Each row is a point on a landscape with many peaks, with its height.
A climber steps from a point to the highest of its 2 nearest points, and stops where none of them is higher. Distance is the straight distance between rows; heights are no part of it.
silif: [123 125  87 117 101 114 167 148  97 126 114 135  92 131 184 107 131 144
 124 167  91 130  97 132 102 140 110 104 169 132 110 158 191 120 128 153
 141 177 129 138 105 115 103 128  84 139 162 141  97 181 136 193 140  95
 146 172 166 135 186  98 168]  height 7.37
Fivu: [123 165 142 187  79 152 123 100 104 127 121 161 121 100  81 156  84 118
 109 126 150 109 160 128 174 170 176  81 177 105 117 142 123 120 162  98
 101  83 132  99 205  83 154 122 133 117 119 132 140 160 145 141 131 121
 187 157 165 130 126 170 108]  height 3.07
Sati: [ 91 112 148  91 126 148  97 128 176 152 146 131 177 131 153 152 113 118
  66 148 166  64 119 161 103 113 127 147 103  95 169 114 140 119 156 184
 101 124 186 138 127  87 115 102 159 170 185 114 123 106 107 160  97 175
 152  74  88 198  79  93  84]  height 4.49
Lodas: [ 91 110 153 112 185 129 179  97 129 152 117  92 179  97  59 130 124 180
 120 126  96 186 131 108 182 173 111 106 149 124  97 105 144 116 125 115
 140 156 119  92 131 127 130 152  99  58 118 185 140 142  90 105 118 135
 142 129 108 119  87 120 174]  height 4.57
tuti: [132 138 172 133 174 163  90 124 160 119 115 155 152 140  61 109 141  64
 132  73 171 110 138 128 107 130 180 145 121 111 127 103  94 119 115 115
 120  90 146 134 150 153 139 146 155 112  76 124 128  73 180  74  83 144
  90 121 125 101  60 139 128]  height 4.26
feno: [100 158 156 187  97 158 126  70  83 154 144 134 158  46  85 158 141 143
 103 147 107 144 173 123 224 164 142 101 188 119 130 148 157 142 178  69
 153 138 104 103 207  74 149 126 148 108 138 138 142 158 124 122 156 124
 181 131 128 151 143 139  92]  height 3.24
Gol: [167 162  95 157  97  69 138 149  80 123 111 120  45 132 140 121 145 122
 181 115 114 177 178 100 142 105 139 132 142 144 137 149 137 128 142  98
 144 139  94 175 148  92 116 139 119 118 105 107 152 156 134  96 138 113
 143 157 152 107 166 177 103]  height 4.73
povin: [118  99 145 127 152 169 144 119 139 112 144 110 112  83 126 185 153 108
 162 145 130 126 116  99  94 148  55 123 172 127 124 183 173 173 124 101
 158 182  69 140 125 122 102 121  96 116 111 146 151 164 142  90 192 153
 128 179 128 146 178  76 157]  height 6.51
bita: [126 139 144 162 127 165 118  90 150 143 127 119 110  88 107 132 133  86
  70 136 106 180 137 107 200 200 115 136 104 132  43 137 151 163 135 136
 180 171 119  81 179 119  72 114  94  57 131 157 157 119 124  72  97 133
 177 110 115 136 107 127  92]  height 1.79
miza: [160  83 153  88 141  99 104 134 148 101 144 124 113 156 153 161  91 116
 157 142 163  95 177 141 100  66 121 136 141 103 176  97  97 127 127 114
 128 155 136 164 111 121 113 119 113 120 117 152 144 170 133 102 114 118
  89 113 153 138 128 124 106]  height 5.93
nefo: [142 146 157 140 140 167 136 110 183 124 140 116 157 115 132 166 115 160
 110 101 136  79 125 159 127 101 119 167  65 133 159 131  90 150  95 123
 111  62 185 115 142 119 146 113 185 180 180 134 139  34 113 141 163 184
 107  91 110 176 106 131  94]  height 3.94
dozuf: [151 135 120 152 206 110 159 140 109 104 104 139 150 143 131  74 132 174
 135 104 136 161  82 116 153 110 123 175 105 152 118 131 135 107 129 129
 151 150 116 156  89 212 122 123 105 140  82 135 128 118 115 167 147  84
 107 130 109 117 114 108 196]  height 0.67
gemo: [116 111 124 124 163 149 116 146 109 121 171 115 163 122 128 164 161 158
 163  99 162 128 114 106  78  69  59 200 104 161 188 140 139 134 122  99
 119 164 103 174  90 191 150 112 139 176 133 111 139 104 106 164 207 154
  62 120  79 151 136 101 145]  height 0.83
kepe: [158 153 123 168 148 136 129 129 109  92 103 192  88 172 135  85 102 130
 180 112 165 132 118 123 146 144 158  98 136 115 110 111 101 102 149 138
 107 112  99 144 161 180 126 124 159 151  73 109  89 120 173 114  97  76
 137 163 181  74  92 167 138]  height 7.31
fubo: [154 152 121 113 104 134 137 129 151 142 147 118 113 147 201 154  72 181
 135 164 144 109 162 141 126  96 121 128 109 101 148 105 107 110 122 173
  84 139 188 139 147 102 106 105 140 145 193 140 127  94  82 185 100 122
 143  72 134 170 120 153 115]  height 5.83
puvu: [131 138 104 173  93 141  81  97 117 133 161 110 146  75 123 183 106 149
  85 138 105 107 152 150 165 135  95 134  86 145 121 146 135 143 143  94
 155 150 128 114 145 142 168 130 124 152 129 121 155 113  93 131 196 157
 135  87 100 154 166 110  82]  height 1.43
gebam: [159 106 132  87 150  83 177 140 126 138 106  89 156 177 134 114 130 157
 146  83 133 119 141 148 120  70 106 129  82 129 178  86 114 144 111 125
 153 102 134 171  92 138 167 137 153 150 103 112 137  70 120 110 122 110
  99  94  97 118 115 114 122]  height 5.02
sefi: [165 151 103 148  82  93 134 162 118 122 130 115  62 112 190 136 146 142
 132 174  86 116  64 157  65 139 121 130 160 159 104 194 159 153 147 148
 131 106 141 118  79 134 115  98 110 167 180 104 105 163 143 165 147  97
 122 176 149 105 223  87 183]  height 6.78
guteg: [122 117 160 119 175 164 136 103 160 133 123 144 174 133 136 114 144 159
 106 119 143  98  90 172 101 108 137 175  70 149 136 147 109 129  99 134
 110  66 156 124 104 178 162 125 157 181 134 136 126  64 127 154 167 135
  88 103  97 141  91  91 150]  height 3.63
zufa: [ 91  88 105  81  90 123 122 136 135 111 127 140  92 130 134  92 144  62
 129 161 105 119 160 147 132 125 158 127 165 135 138 121 172 100 110 119
 142 148 106 142 137  69 131 150  93 109 138 147 150 180 176  81 110 131
 171 161 151 107 133 129  82]  height 2.23
zura: [117 144 107  95 174 117 155 101  77 157 149 131 143 136 123 139 169 146
 100 143 131 158 158 118 140 109  97 182 131 133 172 108 165 117 126 112
 186 217  84 177 133 121  88 127 157 162 167  83 120 128  93 132 167 155
 132 102  72 173 111 130 108]  height 1.18
Kopil: [ 80  94 105 112  93 144  72 185 176 144 107 156 161 148 122  98 126  63
 129 103 164  78 107 159  63 135 156 115  98 106 133 103  98  79 132 159
  59  88 173 112 115 144 165 144 140 155 128 123 114 112 157 144  97 146
 118 102 130 115  66 119 110]  height 1.81
suna: [129 112 114 123 125 124 102 137 125 101 136 129 111 121 127 142 127 100
 129 143 148 131 111  85 112 142 105 134 159 119 110 151 141 148 143 116
 145 210  99 143  92 145 106 125  64  94  93 131 144 177 142 133 158 144
 138 122 113 115 178 103 149]  height 7.17
vav: [157 126 148 124 104 110 155 158 116 104 107  88  75 123  76 131 131  71
 198  90 121 147 130 112 131 109 147 108 127 116 116 145  79 173 109  93
 103  70 115 112 115 113 145 154 107 100  77 127 137 137 131  35 119 128
 103 152 149  74 173 149 142]  height 2.81
zumak: [146 119 134 165 187 143 142 133 114 111 138 141 130 116 137 146 134 188
 162 102 132 136  85 116 101  90  67 145 129 160 151 152 141 129 138  90
 153 142  79 164  95 207 150 108 115 156  77 120 114 146 129 150 201  93
  86 159 106 103 168  91 155]  height 0.75
dasu: [152 136 110  93  88 103 140 149 146 168 100 119 149 180 199 137 117  95
  88 119 135  80 132 136 103 114  51 105  70  74 147  97 107 173 154 179
 146 147 146 135 110 106  97 101 195 144 148  58 121 112 106 120  99 144
 157  80  79 142 118 110  95]  height 1.76
lunod: [142 141 161 120 105 199 143 125 146  94 147 128  78 121 105 142 111  66
 150 110 159 123 132 111 126 141 133 146 122 127 140 181 106 159  67 144
 133 131 117 120 155 101  70 120 118  90 136 163 167 104 172  46 126 169
 130 171 175 121 134 165 127]  height 5.25
keku: [149 126 139  60 137 125 153 113 132 120 157 107  87 136 127 134 128 153
 157 149 113 150 150 129 129  76 136 176 145 155 159 134 125 144  75 119
 123 140 141 152 121  88  85 122  97 113 162 165 165 151 115 105 147 131
  92 126 152 138 156 155 141]  height 6.57
tiz: [100 103 112  87 110  88 114 177 142 114 111 127 113 160 134  78 152 110
 167 153  97 120 102 150  63 120 175 109 177 138 116 133 139  83 122 158
  77 118 141 127  68 117 138 134  81 125 160 128  90 197 162 148  63 115
 102 160 159 102 139 117 185]  height 2.42
retes: [118 100 123  94 120 137 137 155 138 106 125 116 125 127 137  98 101 183
 174 133  98 107  64 170  59 108 136 139 131 152 152 122 117  97  89 136
  51 105 159 132  65 148 196 113  95 162 136 187 120 103 127 193 128 114
 101 129 150 104 140 111 163]  height 5.67
Durig: [146 153 146 161 189  76 189  78  70 132 110  94 134 108 123 117 125 209
 117 133 110 188 126 110 192 123 142 106 146 144 102 109 139 149 146 117
 172 105 115 138 129 132  98 124 123  96  86 137 125 142  98 148 130  65
 112 151 142 133 159 114 179]  height 1.72
kobit: [145 132 139 152 112 162  74 139 156 132 178 103 150 107 111 184 109 164
 119  71 142 115 151 134 148 104 133 152  60 142 119 137  66 116 122 131
 102  91 199  95 143 135 140 147 152 129 162 138 128  50  90 162 117 198
 108  55 112 181 103 146 124]  height 4.24
zif: [187 146  94 189  99  42 114 136  88 115 114 119  87 133 179 136  76 167
 115 170 105 150 126 124 172 151 135  77 112 125  93 133  96 136 167 167
 107 115 160 111 117 162 136 124 101 121  98 126 124 140  98 184  86  57
 144 136 165  94 202 138 132]  height 1.91
rugo: [121  93 115 125  90 164  84 132 186 121 148 146 133 126 164 149 100  93
  94 147 146  54 119 156  82 129 111 133 119 109 139 160 122 121 122 158
 107 133 173 118 114 136 138  86 130 180 157 116 132 124 140 154 153 166
 147 117 135 168 128  76  72]  height 4.82
Rilab: [139 114 131 146 104  91 151 162 107 116  97 114  70 138 120 112 124  90
 167 143  99 153 124 140 123 154 142  55 135 112  76 138 105 172 125 119
 113 100 123  96 133 127 131 160 108 106  91 142 121 147 151  68  97  99
 168 187 175  66 163 130 158]  height 2.67
vopag: [115 100 157 157 153 155  63 136 141 105 170 125 153  89  47 170 110  74
 139  99 171  98 161 134 125 109 176 148 152 125 157 102  73 118 137  94
 122 108 138 136 146 120 172 161 120 112 102 143 154 128 145  98 121 156
 119 127 129 114  99 132  88]  height 4.62
lanul: [152 164 111  89 110 100 167 117 136 123 116 152 124 193 190  85  99 159
 132 156 145 112 140 150 119  87 185 143  96 100 138 126 119 108  87 199
 116 107 174 175 145  80  81  98 128 133 156 115 137 101 124 149  71  94
 142  96 159 138  85 166 105]  height 5.40
Lapaf: [131 128  79 105 118  61 101 187 120 129 133 107 102 183 191  85 187  98
 118 147 113 112 124 153  52 101 128 160 156 138 168 111 168  94 164 141
 144 168 103 187  97 127 102 136 141 177 178  66  91 180 144 161 100 132
 105 121 104 104 155 109 123]  height 2.20
naso: [124  94 150 100 109 125 153 125 125 133 131 126 126 122  99 163 103 114
 137 140 137 119 101 113 124 142 132 120 162  96  79 141 116 154 138 140
 118 140 145 103  87  98 106 139  50  65 115 156 142 186 146 136 107 120
 144 126 144 116 147 106 188]  height 7.91
vavo: [102 196 167 175 132 123 127  82 104 166 142 104 154  69  91 178 165 121
  82 133 136 152 144 107 181 180 137  94 173  97  97 139 177 172 181  88
 191 148 103 111 175  80  89 133 147  90 150  94 142 148 102 132 147 112
 154  99  98 151 138 122 150]  height 3.43
fuzef: [133 146  91 131  78 129 134 162 147 148 125 134  65 159 203 147 126 131
 140 177 111 142 137 112  92 134  67 124 125 124 133 165 150 136  98 149
 100 187 125 120 125 125  65  89 138 165 199 120 124 146 110 157 131 129
 144 139 145 140 176 140 149]  height 6.69
tedi: [ 85 100 125  62 123 144  97 176 131 108 129 170 134 156  86  86 108  47
 160  89 153  89 106 138  81  93 206 155 113 131 158 129  84  82  95 164
  58  89 156 143 104 110 159 146  76 135 112 141 134 128 184 119 103 153
 108 136 147 107  97 134 111]  height 1.92
sav: [110 156 131 143 128 113 199 144  86 137  89 154 155 129 140  90 147 175
 133 120 126 140  67 123 112 122 160 104 165 118 115 129 164 108 139 141
 101  83 153 123  82 132 127 141 142 139 140 114 100 143 135 217 114  94
 120 164 133 139 127 118 232]  height 2.66
Zokul: [120 117 159  49 126 160 122 134 177  94 141 103  94 135 116 149 147  79
 168 149 114 151 144 113  65 114 102 152 131 152 135 146 102 157  51 126
  99 137 116  97 121  98  61 130 112 120 171 184 142 147 147  49 110 171
  69 163 149 122 132 136 153]  height 5.82
beme: [121 175 107 176 126 122 102 122 123 111 115 210 107 138 163  89 134 116
 150 119 149 142 113 123 102 129 179 131 168 158 132 141 126  82 126 105
 113 102 113 143 151 164 130 103 170 182 116  96  91 147 158 163 148 101
 120 178 167 101 127 160 129]  height 6.67
gosit: [142  68 132 107 147 139  90 116 191 116 135 149 128 157 178 128  98 113
 103 168 142  86 127 165 102 125  77 147  95 112 159 118 142 119 153 155
 134 178 125 136 115 177 111  88 132 158 110 144 133 115 137  99 146 118
 148 122 123 123 103  94  37]  height 5.17
zur: [133 157 138  93 116 159 155 114 131 127  97 182 161 175 139  84  97 125
 121 102 169 105 125 116 151 123 204 135 113  94 123 121 102  83 114 173
  95  83 163 145 166  72 125 104 143 124 127 104 124  61 156 142 107 118
 156 104 166 147  47 174 102]  height 4.99
Ramef: [112 132 142 139 223 132 181 100 116 134  91 132 138 122  85 114 177 173
 181 118 127 184 135  90 127 135  88 110 153 146 135 126 161 123 115  91
 162 145  58 142 138 155 103 148 149 106  91 157 101 146 119 109 156 112
  93 187 122 115 112 133 208]  height 5.43
Domo: [160 161 104 138  74 115 111 152 166 145 136 121  86 163 233 149 107 136
  87 181 117 124 140 155  94 136 106 124  89 111 130 137 123 138 127 178
  97 149 193 103 130 123  84  67 168 173 224 107 114  97  98 155 114 125
 141  80 139 151 156 123  95]  height 6.22
sak: [122 132 128 127 185 108 105 125 126 162 147 103 190 125  94 179 158 139
 104 110 158 121 165 121 108 105  97 157 128 119 162  90 153 133 155 103
 186 166  89 159 113 147 139 156 179 121 132  87 131 128 102 117 157 170
 101  83  38 155 100 107 125]  height 1.05
tef: [104 122 147 162 108 174  78 111 125 101 137 185 121 111 101 110 109  61
 124 146 165 104 120 130 126 173 215 111 212 113 119 125 129  93 147 112
  85 116 122 104 177 115 152 121  98 121 113 132 131 182 182 125 123 105
 167 174 183 112 108 149 120]  height 2.93
Dimug: [153 140 122 127 120 129 108 108 143 131 113 162 132 146 123 100 143  93
 100 101 140 108 150 134 156 110 190 120 108 113 127 118 113 122 122 144
 149  78 147 137 162 105 121 125 166 136 108  74 138 100 149  81 115 119
 152 133 135 129  92 153  77]  height 4.58
Reseg: [144 108 158 134 132 177 114  89 159 118 151 125 153 120 142 172  61 180
  63 109 139 110 161 132 218 157  92 109  64 119 122 119  96 147 160 169
 167 130 145  91 185 132 143 125 153 111 127 165 134  39 106 112 114 134
 168  77 133 158  77 129  57]  height 4.01
Tokar: [159 165 132 180  91  64 140 110  78 152 131  98 127  90 133 142 123 163
  89 135 108 176 107 111 198 153 144 104 108 132  62 123 116 165 162 133
 155  84 155  96 102 145 109 130 113 105  96 104 133 127  84 164 117  86
 135  86 112 120 190 127 144]  height 1.83
deze: [110 113 129  83 146 196 163 129 146 111 102 174 146 145 138  90 124  96
 154 115 162 115  75  91 115 133 135 149 103 138 115 160 120 125  86 162
  93 128 147 120 119 155 101 113  99 115 126 141 128  91 149 121 131 158
 113 126 111 150  87 132 168]  height 3.04
bapi: [109 112  81  90  85  79  80 182 168 137 126 129 102 171 191  80 133 117
 142 154 105  95 101 177  39 103 157 143 126 123 147 102 120  62 136 171
  87 129 162 139  94 119 148 110 111 164 185 110 103 154 139 194  71 113
 116  89 134  97 142 121 113]  height 2.32
mabe: [131  99 128 116 130  84 114 127 158 133 119  71  93 118 112 143 184 130
 133 151  73 140 171 171  95 118  63 104 129 154 132 124 148 175 110  79
 178 137  81 109 131 137 125 139 144 137 136 140 123 186 117  50 158 133
  75 146 112 105 175 101 108]  height 2.37
Luv: [118  72 165 139 168 161 147 118 139 118 133 119 134 113 117 157  69 139
 151 156 134  97  92 131 135 143 103  74 146 100  86 123 113 149 123 135
  95 155 115  82 112 159 149 122  78  75  79 172 119 147 115 117 120 115
 147 148 150 107 132 108 169]  height 7.28
bop: [168 111 122  98 103 127 170 110 131 106 135 117 128 159 140 131  81 160
 166  97 129 126 156 122 156  78 120 121  94 129 169 130  75 138 105 132
 146 103 137 183 136  94 168 128 122 128  87 135 171  76 105 106 147 131
 141 119 132 144 125 128  89]  height 4.61
Puv: [113 156 130 151 158 149 144  92 113 130 120 189 113 124 111  99 151 162
 121 142 130 181 127 117 145 127 156 128 177 158 134 139 179 110 123 102
 144 134  83 141 166 125  94 120 145 142 128 132 106 149 144 153 153  93
 123 175 159 123 116 148 152]  height 6.06
fulun: [116 121 122 152 112 103  85 160  95 106 149 174  95 124 100 105 113  85
 149 139 156 141 122 101 142 152 204  98 196 114 117  96 114  71 177  91
  97 148 126 137 124 134 157 144  88  95  95 131 126 204 167 164  89 103
 147 152 156 100 135 167 138]  height 2.82
Kipi: [ 96  99 102 120  84  95 100 107 132 133 130 101 114 104 121 114 163  89
  69 179  59 135 128 162 148 181 125 118 149 143  92 163 184 139 139 135
 170 141 137 105 124 108 145 133  94 134 132 141 143 175 145 102 141 126
 159 155 122 105 175  85 102]  height 2.39
pamu: [ 99  90 144  85 185 173 132 135 167 114 104 146 154 139 138  70 154 104
 143 125 102 108  58 149  72 135 111 149 102 161 142 155 133 115  58 145
 103 105 126 111  88 194 143 139 130 174 106 153  98 127 157 106 132 132
  83 153 108 117 101  73 141]  height 3.31
Doki: [ 79  77 107  66 154 126 103 149 145 135 151 130 175 149 134 122 120 189
 135 150  99  89  94 163  69 118 161 150 136 141 177  70 133  44 118 146
  55 110 169 156  71 133 200 146  98 149 174 195  97 134 124 223  93 132
 106  89 146 146  96 120 157]  height 5.31
Fita: [174  94 151 140 118 139 137  84 141 118 148 124 146 134 146 142  66 180
  92 141 129  94 152 153 191 119 132 125  81 107 129 123  88 135 138 147
 160  76 153 146 163 108 175 110 134 121  95 179 148  61 115 113 147 100
 174 127 170 144 130 124  37]  height 4.29
bem: [159 176 116 176 113  83 169 129  52 130 125 103  85 105 137 147 179 129
 172  99 121 178 170  91 151 129  98 132 135 158 129 160 158 166 146  69
 197 134  47 164 154 130 112 148 158 123  80  91 131 125 125  92 187 141
 129 147 111 133 167 161 115]  height 5.07
zad: [105 132 135 131 166 121 123 114 144 155 120  86 130 114  91  99 221 119
  98 140  50 187 169 152 136 161 107 125 119 162 106 127 186 143 105  92
 177 155  76 100 164 141 121 156 153 118 151 151 131 147 100  63 131 136
 108 144 100 101 119 100 103]  height 2.18
gapuv: [148 114 116 123 116 143 147 139 119  92 125 132 103 128 171  99 126 136
 157 124  90 105  61 165  68  96 135 161 134 177 132 166 129 139  90 139
 105  80 128 140  64 168 150 118  99 179 138 126 124 122 166 147 162  91
 109 195 155  99 198 112 159]  height 6.18
galo: [104 132  86 101  65  82 105 168 119 161 131 118 145 158 170 106 139 105
  77 128 104 118 125 141 133 127 141 142  74 103 126 108 123 122 149 160
 130 139 150 131 100  85 122 131 138 151 138  59 111 114 117 159 111 146
 154  74  77 146 142 128 102]  height 1.87
mavif: [121 123 119 137 131 176 106 124 138 101 133 125 130 113 104 108 119 156
 121 122  94 171 133 113 142 149 136 140  97 181 110 135 124 109  90 111
 126 139 123  95 129 178 160 148 111 111  96 161 142  89 100 118 154 135
 131 137 127 117 110 138 114]  height 5.94
Sim: [108 152 124 128  96  71 142 156 100 128  90 153 108 133 119  75 170  99
 135 111 121 132  87 136 108 140 202  82 190 115  93 120 156 104 178 131
  96  65 132 129 105 102 145 157 116 153 123  96  92 196 176 185  68 102
 132 179 155  88 143 139 205]  height 2.53
Gad: [102  70 117  67 124 155 116 137 103  94 124 147 121 133  99  71 117  51
 155 114 118 107  96 117 130 107 186 146 148 166 167 150 121  96  70 139
 114 106 112 173 116  87 163 141  69 119  98 149 158 145 179  82 134 148
 140 181 155 111 117 141  89]  height 2.06
Tal: [126 158 147 135 109 134 139 122 114 164 125  97 139  70  73 187 155 101
 129 116 152 142 164 101 133 137 122 119 162 118 124 142 144 172 128  96
 149 127 130 122 134  77  94 147 141  93 164  95 163 144 118 115 122 164
 111 107  89 169 168 128 154]  height 3.21
Vilaf: [161 150  77 123  75  46 157 155  96 137 113 113  97 165 177 108 122 151
 109 137 100 154 148 134 152 105 127 105 104 136 138  97 114 127 131 147
 123 128 158 147  87 120 141 128 122 136 143  96 140 130 105 164  87 102
 138 108 141 109 176 153 124]  height 1.99
Gev: [114 111 151 132 171 154 131  98 166 138 110  72 138 105  97 131 168  81
  87 129  97 194 176  86 167 183  66 156 129 134  84 122 169 175  87 131
 196 207  83 100 181 128  64 140 110  63 145 178 139 145  98  57 118 160
 122 126  87 141  99 123 129]  height 1.95
zite: [ 92 115 127 111 192 103 125 118 135 138 122  92 194 128  65 127 139 130
  93 116 153 156 146 106 162 165 151 139 161  89 127  65 164 101 149 126
 149 172 125 108 123 124 113 162 110  71 111 169 128 160 107 132  98 125
 156  91  87 141  65 120 129]  height 4.25
tevi: [170 154 168 169  98 112 126 132 110 142 139 109 100  81  68 148 156  89
 149  88 148 172 163 101 162 139 122 112 128 128  90 132  96 175 145  90
 169  96 116 112 165 119 115 145 132  70  90 100 150 107 128  61 115 131
 111 134 113 106 153 162 138]  height 3.00
Nul: [141 157  80 122 125  46  99 169  98 129 144  94  98 159 141 112 170 135
 125 135  97 156 163 112 118  90 127 150 150 132 160  86 147  93 124 118
 122 181 123 165  86 137 122 139 125 139 167 109 121 183 107 145  88 128
  74  82 112 123 147 144 139]  height 2.09
nezit: [110 103 196 142 186 159 126 105 122 119 166 103 166  92  31 146  94 144
 142  99 154 133 143 121 157 135 157 123 149 132  96  90  97 119 118 105
 119 118 135  88 151 136 182 154 118  59 104 194 152 117 128  86 108 155
 102 111 142 116  87 139 143]  height 5.00
bopap: [ 86 139 165 143 127 117 129  76 130 159 124 152 150 110 115 137 139 101
  50 147 151 132 135 145 182 149 161  97 162  75 115 113 183 167 189 127
 186 111 149 105 167  59  69 127 165 105 157  97 117 155 127 119  89 113
 164 125 118 148  96 117 103]  height 3.68
sisir: [155 149 167 141 111 180 169 105 125  99 135 139 107 134 118 135  60 130
 132 120 158 128 118 113 174 147 142 122 101 132  64 167  68 145  91 166
 102  87 137  86 161 115  93 101 112  79 105 142 144  74 140 102 130 140
 146 143 184 132 114 164 149]  height 4.83
Feli: [139 116 121 178 161 117 149  82  90 118 133 117 150  97 122 122  93 238
 134 144 105 140 127 134 161 124 114 124 124 154 126 130 122 125 143 108
 150 111 129 152 133 150 192 132 125 142  95 153 124 111  81 181 178  88
 125 137 143 125 179 125 112]  height 1.61
zum: [134 128 107 147  86  50 122 150 147 143  97  99  88 105 124 129 154 105
 115 160  74 136 146 172 121 150  98  55 149 125 108 130 153 180 160 106
 137 114 114  88 139  86 118 151 148 142 146 124 122 177 147  88 105 107
 148 171 145  96 179 109 113]  height 2.52
tetuv: [112  80 129  95 147  95 121 121 166 117 123 138 140 177 192 134  92 155
 119 185 141  92 142 161 102 107  96 116 138  72 163  95 148 114 149 170
 129 168 140 165 113 133 122 107 114 144 146 166 111 175 113 163 108  89
 153 121 128 134 113 105 100]  height 5.53
Sabaz: [141 171 109 150  96 129 111  81  71 157 178 104 161  77 111 157 146 123
  80 141 107 150 160 110 187 126  97 183 121 149 142 150 163 135 138  94
 199 186  92 152 136  93 146 123 123 131 137  80 149 134  89 134 188 162
 145  84  81 160 139 117  88]  height 1.32
raz: [135 121  88 163 122 136 108 134 118  92 111 153  96 155 116  87  97 142
 182 119  91 133 154 122 148 136 137  96 120 159 127 137 103  91 104 116
  88 115  98 115 148 179 184 142 147 142  96 143 132 113 142  85 108 113
 142 186 181  77 107 171  86]  height 6.64
batu: [102 105 153 100 203 136 154 126 151 147 130  96 122 111 100 153 178 121
 169 146 142 161 142 104  81 133  70 104 185 102 148 129 169 147 124  80
 123 170  67 121 130 129  89 139 144  92 140 147 104 166 132 106 133 133
 102 158 109 132 133 102 180]  height 5.86
gabi: [135 133 149 157 168 162 111 128 123 112 142  95 104 101  64 118 132 147
 177 102 110 188 145 102 155 164 115 112 112 165  73 121  79 121  97 101
 101 129  96  71 161 186 156 150 121  64  86 173 140 116 115  68 109 147
  87 129 150  89 105 174 152]  height 5.42
Nef: [111 112 153 162 159 172 157 135 102  97 110 176 134 140 104 126  95 126
 188 114 174  95  91 120 113 133 142  87 153 114 119 126 102 101 121 106
  79 101  92 110 120 166 158 125 123 103  73 146 101 148 169 130 130 110
 133 181 180  90 110 150 176]  height 8.08
suzog: [108 145  90 121  72 187 133 167 141 117 113 162 138 135 144 127 116  91
 163  88 147  91  97 116  92 122 110 118 146 115 160 167 120 126 129 121
  80 100 140 143 118 130 146 109 126 177 147  95 135 104 146 149 170 147
 143 163 125 137 145 141 106]  height 4.48
toda: [ 89 132 147 114 172 120 105 100 134 166 118 168 182 126  94 118 168  80
  83 128 177 125 138 115 132 162 139 120 181  79 142  78 170 124 168 126
 173 164 113 133 144  97  96 135 158 103 124  99 114 156 148 114 102 118
 165 127  88 141  43 125 117]  height 3.95
Kupa: [ 69 110 105 103 109 179  80 155 150 127 148 153 156 109 131 129 128 132
 135 127 147  82  80 132  49 151 141 118 170 137 146 106 132  72 155 134
  35 132 159 108 101 121 178 121 110 160 195 145  98 161 149 227 117 158
 114 108 119 145 121 117 178]  height 4.98
Fal: [124 143 125 124 134 130 120 121 159 174 134 132 198 155 164 126 110 171
  65 121 143  89 124 140 159 120 144 149  55 106 138  81 116 117 148 179
 137 105 177 126 132 116 139 126 197 154 152 108 101  28  81 180  99 152
 138  30  90 190  48 129  92]  height 4.13
duriv: [131 137 107 158  89 187  82 170 126 114 127 152 139  97 108 162  94  73
 148  60 172  98 126 104 136 124 132 140 113 111 154 137  83 110 133  98
 107 118 120 144 140 140 176 138 121 133  93  87 152 106 150 115 154 176
 148 132 120 136 119 153  92]  height 4.30
Rozo: [118 118 111  99 132 131 106 146 131 154 147  84 168 147 128 171 172 117
 155 107 124  77 122 158  58  88  44 166  94 110 178  91 142 145 151 111
 128 157 109 150  93 141 143 131 171 180 153  63 122 126 113 115 162 182
  82  95  58 153 136  88 120]  height 0.93
kez: [107 146 123  93 119 147 201 153 114 151  89 138 126 149 140  94 159 136
 156 124 130 150  90 104  95 123 120 142 117 120 116 142 137 151  96 144
  94  98 149  99  97 117  91 135 137 144 159 110 108 105 131 139 114 139
 119 145 110 145 134 126 212]  height 2.83
did: [160 152 110 144 121  99 143 162 111 148 100 118 116 145 142 140 165 136
 138 103 122 134 132 113 136 108  79 130  81 153 137 122 115 172 147  99
 179 109  95 144 118 149 143 140 171 141  85  67 124  98 117  85 185 118
 118 113  78 110 144 133 115]  height 5.52
Buzev: [183 150 178 163 119 194 126 111 147 128 148 135 128  96 127 178  70 169
 125  97 150 116 134  96 163 138 123 127  76 142  87 151  60 150 110 140
 114 106 168  70 178 150  98  98 157  93 143 152 136  50 103 143 127 168
 106  74 168 173 125 163 132]  height 4.53
Tolu: [142 150  76 195  72 119 113 100  73 131 139 126 119  87 125 168  95 178
 119 137  96 160 155 117 204 137 113 137 117 168 121 144 108 109 149 105
 141 132 113 125 145 136 205 126 111 145  98 129 153 106 100 161 174 117
 163 130 144 134 169 142  71]  height 1.52
Tubis: [149 157 144 119 135 118 117  94 133 161 148 116 157 141 173 155 113 190
  54 131 116 116 153 125 196 143 104 145  62 131 113 129 119 158 139 165
 169 137 151 111 154 136  90 112 177 114 163 104 120  56  73 147 127 128
 124  52  79 169  88 143  93]  height 3.84
Guri: [158 155 127 111 195  87 199 109 105 141  97 140 142 176 171  88 180 131
  98 131 144 153  77 100 140 133 134 148 116 130 118 142 173 136 136 163
 181 140 109 167 112 157  36 124 150 148  94 107  93 126 125 157 144  89
 132 142 108 127 114 119 169]  height 0.59

For each start below, name the point where the climber stops.
Dimug: silif
Nul: keku
deze: keku
Tubis: keku

Call two points neighbours if one is among the 2 nearest of the other. Go from one point of each pair to the other, from neighbour to neighbour, staying as high as possible. Name the lowest point that can't be avoided.
Nef, naso: Luv
keku, silif: tuti
keku, Nef: duriv
did, silif: Tubis
